A landscape with many valleys, sampled at points; each row gives a point and its height.
From any point a ball rolls to the lowest of the 2 points nearest to it. It stops when none of these is lower. Distance is the straight distance between rows; heights are no part of it.
q_281 height 221: [ -2 -49 -16  11   0   5  26  32 -27  -7 -18 -32   5  13 -24  21 -39 -30
  46 -32 -31 -35  -3   1 -17  10 -16]
q_963 height 408: [ 43  21   2   8  31  31   5  10  29  13  22 -95 -13 -20 -45  54  35  46
  18  66  -1  20 -69   8  -6 -13  40]
q_521 height 602: [ 27  49 -41  45  -2 -35  11  20 -14 -14 -53 -39  -4   1 -13  36 110  57
 -48  59 -49  -2 -23   8 -31  -8  62]
q_908 height 290: [ 34   9 -22   7  24  37  50  48  32 -14 -39 -39  -5  -6 -23   4   1 -28
   3 -46 -36 -34 -38 -24 -41 -23   6]
q_706 height 527: [-70  56  28 -20  35  52 -23 -35 -24   6   8   1 -22  -4   9 -20 -27  34
  48  -1  13 -12 -22  -3  45   1 -49]
q_935 height 102: [ 32 -24 -37 -28  24 -56  11   4  29 -31  -3 -17  22   5   4 -12  17   0
 -51   2 -22   0  24  39   5  45   7]
q_260 height 307: [-14   3  13  28 -49 -27 -38 -44 -16 -44   6  12   8   4 -20  56   7   5
  37  28  29  -6  48  -5  29  20   4]
q_118 height 412: [-83 -30  33   4 -39  12 -19  -8 -31 -24  48  53 -43   7  36 -48 -54 -50
  21 -37   1  32  27 -11  23  15 -33]
q_746 height 544: [ -9  27 -13  -4  54 -15 -30  17 -19 -14   8   3 -13  20  27 -26 -18  13
 -27 -14  -1  -5  62  18   1  37  14]
q_981 height 83: [-17 -49 -32  46 -56 -57 -32 -31 -19  33 -28  24 -10  -1  -4  12  52 -12
 -53   2  -4 -14  35 -10 -10   0 -18]
q_147 height 269: [-55  17  66  26   4 -11 -11 -54  -2  21  53  30  -3  -7  34 -25 -15 -41
   7  21  -1  14  -1  46 -63 -24  33]
q_415 height 286: [-43  40  33  22 -26  -6 -34 -51 -29 -30  35   0   5 -13 -14  43  -3   1
  69  47  27 -13  17  29  28  -4 -20]
q_511 height 707: [ 19 -39  -2   4 -17 -11 -21  -6  17  18  12  36 -37 -15  -2  30 -28 -26
  -7 -49  40  -1  37 -40   2  -1 -20]
q_904 height 492: [-32   5  16   4 -16  65 -17 -32 -11 -20  38  26  -6  27 -23 -45  11   6
  36   2  20  20 -65 -12   2 -16 -34]
q_258 height 504: [ 39 -69  18 -51   0  18  52  41  -8  37  21  24  24 -18  52  -8 -24 -43
 -34 -58   5  16  36 -17  -5   6  12]
q_411 height 325: [  5 -28  10  13 -23 -32 -51 -57  26 -40  -8  -5  -4 -12 -24  45 -22   2
  32   3  22  16  19  10  33  27 -17]
q_592 height 336: [ -8 -29  25   2  20   5 -29 -25 -52  20 -23   9  12  23  17 -10 -38  40
  34 -39 -14  -7  -6   0   4  24 -38]
q_604 height 356: [ 26  55  37 -22  12  12 -44 -37  40 -33  25 -17  -1   6 -15  39  20  22
  42  15  38  29  -7  10  27  23  38]
q_74 height 531: [  8 -77   7 -35  -2  38  71  35 -29 -11  -8  19  23  -9  38 -28 -17 -40
 -46 -81 -28  -2  28 -24 -23  -1 -25]
q_792 height 754: [-32  32  26  -3  29  -3 -27 -47  36  -6  39  15 -38  -6  14  -7 -10 -38
   6 -57  46   5  12 -23  -9  -4 -19]
q_139 height 577: [ -1  63 -28  27   8  13  19  18  -3   2 -38 -18 -24  -7 -32   7  36   7
 -15  35 -36 -20 -30   1 -48 -46 -10]
q_578 height 68: [ 16 -34 -41  -4   4 -70 -18  11   7 -42  25  -5  -5  13   3   7  17 -27
 -25 -21  11 -23  57  34   7  49   1]
q_665 height 568: [ -8  41 -38  32 -15  -3   1 -11   3   7 -48   2 -17   8 -20  22  -2 -12
 -11  11 -16 -28  42 -12   0   0 -28]
q_430 height 148: [ 25   0  19  12   4  -4 -11 -18  -4 -26   3 -32  16   7 -25  20  -9   0
  72  -9  21 -36 -13   5  19  -2  -2]
q_957 height 613: [ 33  46 -39   7 -11 -55  30  35  13  12 -58 -13 -11  -2  13  14  76  30
 -52  43 -51 -23 -36  14 -34 -27  32]
q_757 height 439: [ -9  20  -5 -23  26   4 -23   2  50 -37   2  11 -19  21   5   5 -27  -3
  16 -79  22 -13  43 -36  39  40 -11]
q_550 height 417: [ 25  58  36 -14  -7 -19 -39 -24 -22 -43  31 -13  32  19   8  53  42  56
  26  66   3  31  43  25  14  60  78]
q_892 height 657: [-10   9  14   2  24   7  -7  17  18   2  55 -14 -46 -21  32  27 -51 -44
  42 -46  44  -4  37 -12   1  13  18]
q_794 height 467: [-12  -2  44   3 -16  -9   2 -11   4  35  38  37  31   9  28 -58  46  18
  -8  28  24  31 -44  -1 -41 -51  34]
q_724 height 430: [-51 -36  24  11 -23  10 -28 -16 -60  -3  29  36 -16  49  17 -28 -42 -13
  31 -29  -3  19  16  -5  38  18 -27]
q_950 height 228: [ -6  25 -14  38   7  11 -19   7 -53  53 -11 -20 -15 -23 -18  22   5  -8
  27 -19   2 -47 -27 -24 -37 -34 -43]
q_227 height 347: [ -5  32   8  18  -5  -9 -33 -67  37 -61 -30 -26   0  -3 -50  42  -3  26
  13  20  -1  11  22  16  17  13 -14]
q_477 height 487: [-41  39  51  16  -6   0  -6 -56  16  38  38  19  26  -5  26 -23  39  16
   1  40  16  33 -36  10 -13 -58  37]
q_533 height 561: [ 49   3 -50 -39  16   6  33  27  24  30 -28  13 -21  15  12  -4  27  25
 -93   2 -28  15   0  -4  -4  15   6]
q_82 height 345: [-41  18  56 -10 -43   4  -7 -42  -8  27  37  53  18  13  17 -60  -2 -15
  21   3  32   8 -17  -8  18 -32 -14]
q_320 height 230: [-60  20  34  30   9   9 -30 -43  -9   4  49   6 -13 -13   7  15 -35 -37
  27  22   3  10  16  48 -30 -18   5]
q_910 height 182: [ 27  35  31  14   1  20 -10 -13 -21 -15   1 -49  20  10 -35  47  26  38
  51  48   2 -16 -11   8   4   6   9]
q_359 height 92: [ 29  18 -36 -18  22 -20  -7  23  37 -61 -12 -37  16  27 -33   1  22   7
 -32   4 -25   9  38  15  20  63  29]
q_108 height 410: [ 21  14  23 -47  12  10  -6 -11   7 -13  33  26  16  47  30  -7  12  31
  40   0  19  27  11  19  43  31  46]
q_339 height 481: [  4 -69  27 -23 -25  -7  39  23 -20  38  29  31  32 -34  44  -7 -44 -52
 -37  -4   8  15  41   9 -14 -17  19]
q_400 height 530: [  7 -20 -20 -73  34  43  45  34  41 -12   6  35  29  46  30 -55   7  15
 -30 -21 -11  15   5 -17  25  32   8]
q_921 height 231: [ 40   7 -25  31 -31 -27  -4 -14 -23   5 -59 -19   5  -6 -21  49  49  44
   8  46 -36 -19 -24   0 -13  -7   4]
q_213 height 48: [ 13  -3 -40  56 -35 -35 -33 -31  -6   7 -28   9  -1  -8 -21  59  72   5
 -42  20   9 -12  24 -19  -5   4   3]
q_586 height 245: [ 33 -49  -3 -22  18  45  24  43 -19  22  -5  11   1 -47  22 -17 -39  -7
 -35 -37  -6  -5 -11 -18 -42 -31 -32]
q_178 height 459: [ -3 -43 -14   2 -31 -19  10   9 -22  59 -15  28  12 -42  18  10 -28 -29
 -34  24   5   7  26   2 -21 -28  -1]
q_516 height 350: [  3 -31  -6   1   1 -13  -6   5 -35  13 -36 -17  15 -10   3   7 -41  69
  -7  34 -36   6 -19  36   3  18   1]
q_221 height 191: [ -8 -36 -38 -18 -36   3  27  39 -29  31 -43  34  -3  -1  -8  -5 -16 -19
  -6 -55   1  -7 -10 -54  37   3 -53]
q_134 height 382: [-10  14  21   2  35  29  22 -35  61 -45  -4 -44   0 -19 -35 -11 -17 -21
  33 -28   2 -11 -47  -3 -12 -24 -25]
q_670 height 130: [-13  56 -14  46  13   3 -28 -31  25  14  35 -11 -14  17 -27  52  22 -23
 -13   9  47  -1  30 -25 -33 -17  21]
q_512 height 634: [ 26   1 -47  -8 -22 -67  22  38  12   1 -40 -32  28 -22 -21  16  24   1
 -17  58 -25  -1   1  33  10   7  28]
q_565 height 503: [ -7   3 -24  48   3   4 -17   8   3  25  53 -11  15 -18  -6  35  34   5
 -22  39  18  18 -10  25 -59 -21  85]
q_36 height 517: [-23  12  73 -36  31  25 -17 -14  23 -30  24  52 -30  14  73 -52  -3 -29
  17 -56   5  33   8   2  26  12  12]
q_137 height 490: [-25 -31  55 -38  24  17  11  38 -40  -9  39  46 -40  15 104 -66 -25 -51
  11 -71  -2  12  45  -8   0  26  -2]
q_367 height 600: [  1  85 -14   3   8  41  30  17   4  34 -49 -19 -14   9 -24  33  17   8
  15  28 -44 -34 -23 -13   6 -37 -12]
q_474 height 370: [-21 -32  41   2 -41 -14  20 -14 -18  42  27  67  20   8  12 -51   2 -38
 -14 -11  24  18  15 -19 -13 -34   1]
q_972 height 360: [ -7 -23  10 -18  13  -4   6 -22 -23  35 -25   7  11 -16  31   8 -74  39
  -9 -22 -16  16   9  23  -3   8 -15]
q_425 height 489: [-22 -52 -34 -35  -6  34  45  55  24 -31   7  26   8   3  20 -40 -26 -16
  16 -59 -15   3  24 -47  25  38   0]
q_445 height 178: [ 19 -14 -23  55 -12  -8 -16  18 -53  39 -20   1 -23  -3 -31  10  42  -6
  -5  -5 -20 -21 -24 -18 -50 -43 -23]
q_667 height 215: [ -1  42  -6   7  27   4 -53 -19  29 -18  10 -34 -37 -27 -26  35 -23   2
  23   1  30 -18  23 -15  26  15  -9]
q_689 height 585: [ 71  10 -54  -7 -23 -41  24  16  37  18 -50 -17  -1  -6  -5  43  72  57
 -44  81 -31  28 -18   0  35   8  42]
q_588 height 625: [ 12 -52  -5   0 -54 -43  24 -23 -15  69 -37  25  23 -11  34   7  36  27
 -52  14 -20  10 -20   3 -22 -14   9]
q_874 height 210: [ 19  -7   8  20 -27  -3 -26 -20 -37  -8 -45 -21  19   8 -40  32  19  59
  19  39 -13  -6 -12  -1  29   6 -30]
q_353 height 506: [-11  27  33  -5  -2 -10  -4 -56  22  29  14  -6  26 -13  13  18  14  38
  21  36  39  15 -37   7   5 -38  19]
q_600 height 255: [ 36  24  -6  33 -24   6  37 -23   7   3 -52 -18  -8  31 -27  40  53  51
 -13  56 -54  -2 -47  -6  -3 -17  11]
q_113 height 505: [ -6  10  29   6  34  -3 -71  -1 -26 -58  47   4 -36  27  28  15  -5  -2
  46 -28   8 -10  35  33  11  51  18]
q_313 height 258: [ 17 -22  15 -17  17 -26   9  20  -8  34  -8  21  19 -38  49 -65  44  37
 -90  24   0  25   2   9 -53 -29  11]
q_26 height 238: [ 69 -18 -37 -12  22  26  49  55  23  16 -26 -10   3  -7  14  16  -6 -30
 -33 -43 -15 -22  -3 -10 -33   1   5]
q_520 height 480: [  1 -21   0  41 -23 -32  -8  -4 -15  38   3   7  29   1  -7  21  42   7
 -15  34   8 -10   4   4 -36 -31  46]
q_475 height 608: [-23  72   3   2  34  37  16   3  14  -1  26 -34 -16  22 -24  28 -11 -23
  50 -20  32 -38  13  -9  -1 -12  13]
q_348 height 380: [ 30  41  18  -9  35  39  -4  -8  57 -15  37 -55  -7   1 -35  23   2  26
  24  42  18  37 -46   4  11   9  46]
q_8 height 415: [ -6  -8  15  -8  19   9  -6 -28  65 -52 -12 -23 -15   4 -20   9 -29 -14
  44 -68  15   2  -5 -20  20  22 -23]
q_893 height 357: [ 19 -15   9 -41  -1 -34  -4  25  39 -28   7  15  16 -22   9 -31 -11  -6
  33 -31  43   2 -21 -21  52  -1   0]
q_79 height 171: [ 43 -12 -52   5 -17  34  10  23  25  -3 -62  -9 -20 -10 -36  34  -6   6
 -26  20 -51  21 -35 -12  32   6 -24]
q_900 height 438: [  1 -28   9  -1 -20 -55   3 -28   8  39  58  31  40  42  45  22  49  -4
 -34  18  25  21  40  18   1  26  81]
q_764 height 309: [-44  67  32 -14  52  12 -23  -9   9 -58  39 -26 -25  -4  16 -15 -18 -34
  74 -19  17  -2  16  29  24  21  -3]
q_394 height 209: [ 26   1 -33  -1  -9  25  -6   7  39  39 -62  -9 -35 -62 -15  56 -31   0
 -25  -3 -31  20 -33  -8   0 -10 -17]
q_998 height 440: [-14  -8 -27   2 -12   5   2  55 -26  44  -9  39  -4 -40  11 -15 -23 -18
 -42   5  11  -8  31 -27  -1 -22 -14]
q_564 height 251: [ -3 -25 -35   3 -11  12 -13  22   8   0 -37  -5 -24 -66 -21  16 -54 -18
 -33 -27 -20   9  10   0   6  -1 -34]
q_322 height 308: [-15  -4  32   9  11  28  -8 -35 -22 -12  21 -46   4 -23 -15  -4 -28  36
  46  54  -3  17 -82  57  -4 -26 -18]
q_201 height 263: [-47  13  25  29  -6  15 -37 -29 -52  -3  49   2   3   4   6   6  -9   6
  49  52   3  -5  13  32  -3 -12   4]
q_253 height 511: [-18 -60 -12 -58  21  58  64  29  28 -23   6  23  37  24  43 -48 -16 -20
 -18 -66 -43  17   8 -24  22  47   4]
q_648 height 442: [-13 -19  -2  -5   8  13  12  39 -47   9  46  10 -14  18  22 -31 -39 -27
   1 -32  20 -27  32  -7  -5   2  11]
q_424 height 283: [-26   1  19   4  11  15  16 -33   1  41  -4 -49   4 -50 -16  23 -21  36
  33  48  -3   5 -76  32 -15 -44 -23]
q_815 height 293: [-52  -7  30 -11 -17   3 -11  -2  18 -40  45  27   7 -18  12 -33 -33 -55
  47  -3  24  17 -24  19  27 -11  -8]
q_468 height 146: [ 43 -19 -54  -6  37 -48   5  39 -24  28  12  -9  -7  22  27   2  61 -12
 -43 -35   2 -45  33   7 -32  21  11]
q_123 height 482: [-13 -29  15  37  12 -38 -65 -29 -34 -27  33   9 -25  25  23  14 -13   6
   2 -29  -5  -4  54  17 -10  41   9]
q_259 height 551: [-36  54 -20  31 -19   2  -9 -19 -31  51 -46  19 -10  -6 -15  14  -3  22
   2  32  -6 -27  18 -20  10 -27 -33]
q_326 height 575: [ 81   4 -42 -41  -3 -13  46  40  53   7 -55 -26 -15  13  -7  19  34  29
 -70  33 -34  34 -18  11   7  15  32]
q_982 height 432: [ 29  37   2  23  -3  43 -12  -6   4 -11  23 -39  -6  -7 -36  31  52  76
  15  96  12  14 -64   4  -1 -35  19]
q_651 height 335: [-12  66  28 -17  58  27 -44 -26  40 -44  40 -23 -25  -6  -3  14   0 -11
  54  -3  38  12 -22  27  10  13  33]
q_954 height 545: [ 25  -3 -43 -40   4  30  38  33  43  -1  -7  10   3  39   8 -10   1   5
 -48   2  -7   9  23   1  31  36  25]
q_944 height 507: [-41 -17  95 -35  10  33  -8  10   3 -39  44  55 -52  10 110 -71  -5 -64
  22 -67  -5  28   2  -2  -9   4   5]
q_666 height 249: [-23  32   0  26  -4  10 -27 -33  23 -48  37 -35 -33 -16 -29  55 -15 -21
  54 -13  47 -26  40 -31  41  10 -32]
q_284 height 411: [ 12  22  27   1  19  -1   0 -27  60 -69   3 -49  18  -1 -37  11  -4 -19
  47   8   1  -9 -31  17   8   8  19]
q_514 height 114: [ 39   9 -53 -11  12  -1 -26  58  22 -62   8 -26   0   1 -45 -10  28 -10
  -3  12   2 -10  27  -1  28  37   7]
q_731 height 564: [  1  50 -13  10  54  -6  -2  21  -4  14  -5 -36  -5  16   7  16 -26  -7
   3 -14  -3 -20  53  13 -30  20   9]
q_63 height 632: [-26  32   7  -6  49  38  17  22  36  13  37 -34 -23  -6  14  21 -41 -37
  70 -50  28 -31  -2 -20  13   8   3]
q_435 height 624: [ 24   3 -35 -12  -5 -74  36  11  16  -4 -73 -21  13 -22  -4  -2  52  45
 -50  52 -44   4 -21  35 -19  -3  25]
q_30 height 181: [ 33 -21  -5  29 -21   6   7   9 -17  -9 -28 -56  12   8 -49  45 -14 -14
  48  -5 -14 -23 -22   1   9  10 -14]
q_461 height 186: [-49  33   9  32   5  27 -12 -54  23  24  29  -2  -7  -9 -11  33  -4 -36
  -6  24  19   5  23  15 -46 -24   9]
q_740 height 304: [-69   6  63  12 -25 -34  -1 -38 -17  11  45  39  -2 -45  40 -50  -5 -69
   5  -3  26  13  13  18 -30 -43  -3]
q_229 height 179: [ 34  30 -16  14  22 -18 -38  18  16  -2 -17 -29 -13 -52 -26  33   7   6
   4  22  14  -5  -6  -8   6 -13   8]
q_959 height 576: [ 11   7  -1  -1  14  22  11  32  14 -10  44   5  28  22 -16 -32   7 -24
   3  22  10   2  -3   9 -26 -18  32]
q_663 height 683: [ 13 -30   9 -18  25 -11 -13  21   8  26  37  19 -34 -28  48  12 -47 -26
 -21 -62  25   8  54  -9  -3  19   6]
q_285 height 190: [-12 -35  -2   2   3 -56 -39 -19 -27  25  24  36  -7  -4  35 -58  48  -6
 -67 -25  33  -4  54  -6 -21  10  -9]
q_455 height 368: [-25  35  20 -14   9  -4   4 -56  43 -27 -41 -16  11  14 -12  10 -18  42
   3   6 -16  19   1  15  17   2  -9]
q_504 height 81: [ 16  35 -29  47 -34  13 -33 -35  18  -8  -4  -3  -2   6 -50  75  33   3
  -8  33  18  -9  24 -11  -9  -2  10]
q_85 height 272: [-19  38  -8  10  44  24 -12   4 -31  14 -18 -25 -15  -6 -12  14 -11  31
  55 -20  17 -46 -12 -30   9  -4 -54]
q_579 height 462: [-36 -17   0 -17  28  19  22  34  34 -35  26   8 -17  16  29  -9 -23 -25
  44 -82  12 -12  43 -49  35  39   1]
q_380 height 521: [-22  47  16   4 -14   3  28 -34  -5  51 -26   2  33  17   1  23   0  59
  -8  51   9   0 -18  -2   8 -31  18]
q_95 height 289: [-20 -10   8  35  -7  25 -29   5 -12 -60  17 -37 -19  24 -48  12   1 -31
  65 -38   1 -43  -7 -37   4  -1 -48]
q_7 height 282: [  21  -31    7  -19   19  -35   58   22    1   19  -14   -4   25  -21
   37  -24   43   54 -102   54  -12   44  -24   38  -59  -32   50]
q_547 height 453: [-10 -63  21  25 -12  -5 -40 -36 -54  -1  38  28 -21  56  19  -9 -17 -14
   8 -39  14  -7  27  -9  -4  36 -13]
q_336 height 396: [ 30 -25 -15 -34   3  19 -30 -15  -2 -14  11  25  14  41   8   4  10  38
   9 -11  24  14  14  -3  76  48  -4]
q_973 height 534: [-18  29  32 -17  40  43 -27  -6  31 -47  41  32 -12  33  25 -44  16 -15
  19 -22  20  11 -17   2   7  16  12]
q_222 height 588: [-33  26 -51  22 -11  37  -1  26 -18  -2 -54   8 -29   7 -27   6  -8 -24
   4 -24 -36 -37  12 -44  10  -4 -50]
q_682 height 284: [ 49  40 -25  32 -21  41  59   2  31  17 -45 -17 -48  14 -25  30  37  29
 -21  30 -61   6 -72  -6 -12 -31   8]
q_73 height 305: [  0 -11  -4  -3  21   7 -17  19 -26  21 -39 -14 -19  -5 -19  13 -30  29
  20 -53  -7 -27  -5 -27  29   9 -51]
q_451 height 533: [ -3  34  -5 -12 -11 -12  31  -5  19  10 -31   0  25  25  -9  -9  23  65
 -14  72  -6  26 -22  10  12 -14  32]
q_551 height 460: [-20 -21   5  44 -41 -35 -11 -33 -24  33  41  34  21  35  11  17  22 -20
 -22  27  22  -5  42  11 -24  -4  60]
q_439 height 596: [  5  29  20  -5  28  -9  15  23   5 -16  51 -16  30  24   6 -11 -16 -34
  37   8  10   3   8  43 -24   0  64]
q_146 height 147: [ 23 -68 -27  -6  -3 -46 -19  -6 -23  31  31  35  -5   2  24 -13  21 -10
 -55 -19   9  -1  32   5  -5  29 -15]
q_142 height 558: [ -8 -10  51 -37 -18 -11   7 -10 -21  27   5  51  35  43  30 -70  11  25
  -1   9  14  25 -25 -16  32 -12  -8]
q_838 height 297: [-14  -9 -10 -21   0  13  57  35 -14  24 -21   3  30  17   5 -19 -49 -26
 -12  -8 -29 -21  12   4 -22  -7   9]
q_896 height 469: [ -2  37   5  31  -5  62 -24 -14 -22 -24  25   2   3  39 -45 -19  28  32
  42  35   7 -23 -44 -17  -1 -19 -26]
q_563 height 563: [ 40 -76 -10 -13  -5   0  49  -4 -10  17 -26  19   4  -3  14   1  -7 -26
 -63 -73 -25  -9   7  -4 -32   1 -32]
q_202 height 733: [ -2   0  24  18   6 -26 -26 -60  38  12  29  10 -31 -37  12  26 -23 -24
  -4 -41  51   8  16 -33 -33 -14   2]
q_100 height 424: [ 23  -4  28 -33  -5 -39  -1  -5  -2   9  40  43  32  51  44 -13  27   0
  -8  15  17  27  23  26  26  24  57]
q_66 height 546: [ 18 -11   8  -7  -8   6   3 -14   2   9  -2  32  18  27   0 -35   4  41
 -15  31  13  30 -32   6  22  -2  19]
q_918 height 338: [ 30 -62  -6 -38 -17 -27   4  16  20  13  18  25  17 -24  26  -6 -25 -25
  -7 -22  33   8  -2   0  41   9  -2]
q_609 height 407: [ 31  36  15 -12  -5   0 -37 -31   2 -54  -9 -16  31   9 -13  45  22  69
  21  51   6  10  40  19  48  56  12]
q_387 height 156: [ 17 -49 -38 -14 -54 -13   9   2 -25  51 -45  46  -1   6 -13  12  24 -21
 -37 -40  -7  10 -16 -43  21 -20 -45]
q_185 height 262: [ -5 -27 -19  -4   7 -31  23  44 -24  15 -22  -7  -1  -9  15  16 -62 -22
  10 -23 -20 -31  35   8   6  25  -6]
q_799 height 278: [ 53 -14 -49 -37  13  -7  50  63  15 -13 -51 -22   7 -37  10 -11  -5 -11
 -50 -15 -55  -9 -37   4 -27  -9  -7]
q_931 height 643: [ 21 -41 -39  -7 -21 -64  24  45   6  20 -15 -13  26 -20  -6  17   0 -36
 -17  38   8 -17  33  28  16 -10  25]
q_825 height 592: [ 43  50 -53  19  -8 -20   5  19  10   7 -66 -42 -27 -12  -9  55  58  74
 -43  77 -43  22 -11  10   1  11  30]
q_315 height 554: [-16  28  20  -7  22  29  -3   9  20 -12  14  18   8   7  -2 -64  -1  -4
 -16  -6   2  12  -3  -1 -32 -10  -1]
q_168 height 384: [-14   5  20  -4   3  21  -4 -47   6  22 -36   0  -7 -19   0  -8 -35  40
 -18  -3 -27  31 -22  10   0 -22 -29]
q_716 height 524: [-11  10   6  -1  53  38 -35  26  -9 -29  32 -17 -36  28  31 -15 -34  13
  22 -32  -8  -1  44  26   0  48  13]
q_952 height 235: [  5 -69 -21  28 -31  -4  -5   4 -52  35  -1  13   7  11 -10 -13  -7  -5
 -21 -28 -25 -14 -16   1 -50 -16 -24]
q_444 height 219: [-10 -33   1  -2 -25   0  -2  -7 -13  -9 -34 -22   7 -15 -40  -8 -46  11
  28 -11 -21  12 -61   4  27   6 -50]
q_80 height 226: [ -4 -10 -20  -7  14 -29 -21  14 -30  27   3  34  13 -24  26 -72  37   4
 -85  -6   0 -11  41  -8 -51  -3  -3]
q_816 height 444: [ -7 -22  64   3 -21   0   8 -35 -12  66   1  25  28 -20  27 -60  16  29
 -40   5  11  18 -31 -17 -49 -48  -4]
q_340 height 246: [-18 -37   4   5 -35   3 -32 -23  -6 -75   1 -17  10 -11 -57 -18 -30   4
  45  25  -7  15 -30  16  29  10 -39]
q_327 height 120: [  7 -50 -29  20 -52 -50 -10 -18 -32  31 -37  27  -4  26 -17  26  39  -1
 -20 -33  12 -20  11 -42  19  11 -44]
q_312 height 327: [-59  24  54  16 -37 -45 -14 -53   4  10  41  33   0  -7  21 -27   6 -39
  34  25  58  13  -3  -7  13 -29  10]
q_406 height 535: [-42  58  -6  34 -15  14   3 -45  -5  53 -57  -5   3 -17 -17  20   5  44
 -18  67 -19   9  -9  11  -9 -36  -6]
q_775 height 550: [  2  72 -28  20  31  -9  15  24  31  -4  -2 -33   0  -5 -25 -18  36   5
 -38  36  11   9 -27   8 -47 -34  39]
q_671 height 132: [ 21  -6 -33  -1  -6  35  22  10   1   8 -57   6 -22  13 -27   9  -9  30
 -23 -16 -56  -6 -32 -14 -15  -9 -15]
q_245 height 638: [ 26   7 -19 -15 -32 -31  32   0  -5  82 -66  15  11   7  31  28  32  35
 -24  22 -18   4 -19  -9   7 -25   7]
q_607 height 306: [ 21 -26 -25 -17  12 -22  44  40 -12  -8 -33 -22  21 -20   8 -37 -17 -11
 -31  19 -36 -11 -13  26 -20 -14  10]
q_638 height 280: [-31  15  14   8   3  -7 -32  -2   6 -88  35 -37 -19 -10  -9  16 -27 -33
  82 -24  22 -19  28  14  40  37 -29]
q_745 height 395: [-45 -40  46 -10 -52 -12  10   3 -16  -3  41  66 -12   5  39 -69 -35 -64
 -12 -24  13  25  25 -14   9   0 -14]
q_519 height 316: [ -8 -39  -3 -22 -19 -12  -8  24  15 -22  47  38  15 -33   7 -34 -33 -56
  -2   1  26  20   7  14  15  -5  19]
q_457 height 512: [-50  12   9 -13  12  65  -5 -19   0 -23  21  -4  -5   5 -10 -27 -25   6
  40 -12  11   2 -30 -12  28   3 -37]
q_713 height 385: [ 39 -26 -11 -48 -16 -13 -17   5  -1 -50 -17  13  28   6 -13 -16  13  34
  11   9  18   0 -10  -1  80  45 -20]
q_18 height 397: [ 19  -3  11 -20 -31 -20 -16 -18 -18 -56 -18  -1  28  32 -17  26   0  30
  46  30  -4  -6  41   5  76  66 -21]
q_858 height 419: [-31 -22  52   9 -30  15  16 -36 -30  78  -9  33  13 -27  -1 -41  18  -6
 -33 -36  14  16 -22 -39 -46 -60 -47]
q_867 height 144: [ 20  26 -50  12  17   4 -11  60  20 -31 -33 -35 -12 -23 -55  -2  14 -25
   1  26 -10 -32 -12 -23   7   3   0]
q_872 height 261: [-19 -36 -13  16  -5  -4   2  29 -25 -61  -2 -16  12  33 -33 -12  -9 -25
  59 -48 -19 -44  16 -23  15  27 -36]
q_683 height 252: [-39  13 -14  18  17  15 -44  -3  15 -17  -2  -5 -30 -52 -29   6 -55 -20
  -2 -12   7  -2  12  -5  13   8 -44]
q_790 height 373: [ 48 -25 -11 -38  -3 -25 -15   6  52 -35 -27 -21  19 -13 -28  -2  11  21
  13   4  27  12 -34 -13  52  14   7]
q_298 height 189: [ 26 -14 -15  -3  13  60  27  27 -17   4 -33  -7 -20 -30  -9 -30 -12  20
 -32 -32 -44   3 -51 -16 -42 -27 -53]
q_232 height 611: [ 23  32   6 -13  28   4  31  44  10 -41  26 -42  47  51 -18  -1 -10  -7
  51  14  -5  -2  -1  20  13  26  63]
q_23 height 450: [ 16  42  -7   0   6  57  -2   6   8 -18  12  -6   4  19 -32 -15  18  53
  30  72  17   9 -59  -3  24 -19  -9]
q_423 height 339: [-18  19 -11  12  25  35  28  13  30 -17 -37 -47 -11 -29 -36  24 -27 -29
  16 -45 -34 -30 -35 -12 -32 -19 -38]
q_930 height 194: [ 72  -6 -49  -7  12 -34  40  46   9  43 -20  -9  -1 -11  19  37  42 -29
 -49 -17 -22 -35  11   1 -44  -3  20]
q_207 height 270: [-40   0  -8   5 -16   7   1  -4  17 -54  14  -5  18 -27 -31 -19 -35 -29
  44  48   6  15 -19  30  23  -6 -10]
q_749 height 610: [-10 -54   4 -21 -55  -8  31 -28 -20  46 -25  30  28  35  12 -25   6  14
 -71  -1 -34  19 -13   3   2  -4 -13]
q_242 height 468: [-43  -9  33   4  19 -15   2  46 -40 -24  64  23 -34  25  61 -61 -36 -54
  28 -41   8 -30  45   3  -9  19   5]
q_240 height 586: [  7  72 -11  10  44  23  10  34   5   7   8 -48   4  29 -33  37  -8 -20
  27  18  -6 -15  35   5 -24   0  45]
q_470 height 590: [ 17 -38 -12 -12 -11  -3  33  -4 -13  21 -51  27   9   9  21 -24  -6  -3
 -69 -28 -63  10  11   8 -32   0 -46]
q_868 height 332: [ -2  -5  11  21  34 -14 -10   7 -26 -12 -10 -44   8 -19  -9 -16 -32  59
  20  46 -28  -1 -36  51 -24 -12  -2]
q_106 height 418: [-41 -14  -5  -6  -7  -3  -6  46 -51  12  29  41 -12 -25  17 -69 -26 -33
 -14 -23  26 -13  22 -38  10  -8 -25]
q_885 height 394: [-30 -18  62 -13 -44  20  42 -16 -26  39  10  43  16 -15  12 -46 -10 -48
  -9 -40  28  18 -13 -46 -20 -51 -31]
q_593 height 101: [ 45 -41 -30 -12  20 -51 -21  18 -13  13  47   2  -4  29  19  14  26 -24
 -17 -20  37 -25  49  13   5  43  20]
q_243 height 250: [  1 -25  11  10 -22  19  32  -7 -27  17 -42 -28   2 -28 -29  13 -28  28
  29  20 -29  11 -82  17   4 -40 -34]
q_594 height 526: [  2  47 -17  11  22   4  12  20  30  33  22 -12  12 -10 -11  27  16 -20
 -37  21  20   9   2  14 -66 -30  62]

Where does a ball stop that starts at each point below?
q_439 -> q_106
q_775 -> q_444
q_609 -> q_444
q_588 -> q_106

Call two points neighbours if one is among the 2 nearest of the other. Go from one point of each pair to the other, from neighbour to neighbour, staying as low as possible. Name the highest point that can't be avoided.
q_430 and q_474 -> q_550
q_578 and q_359 -> q_935
q_213 and q_445 -> q_73
q_445 and q_444 -> q_972
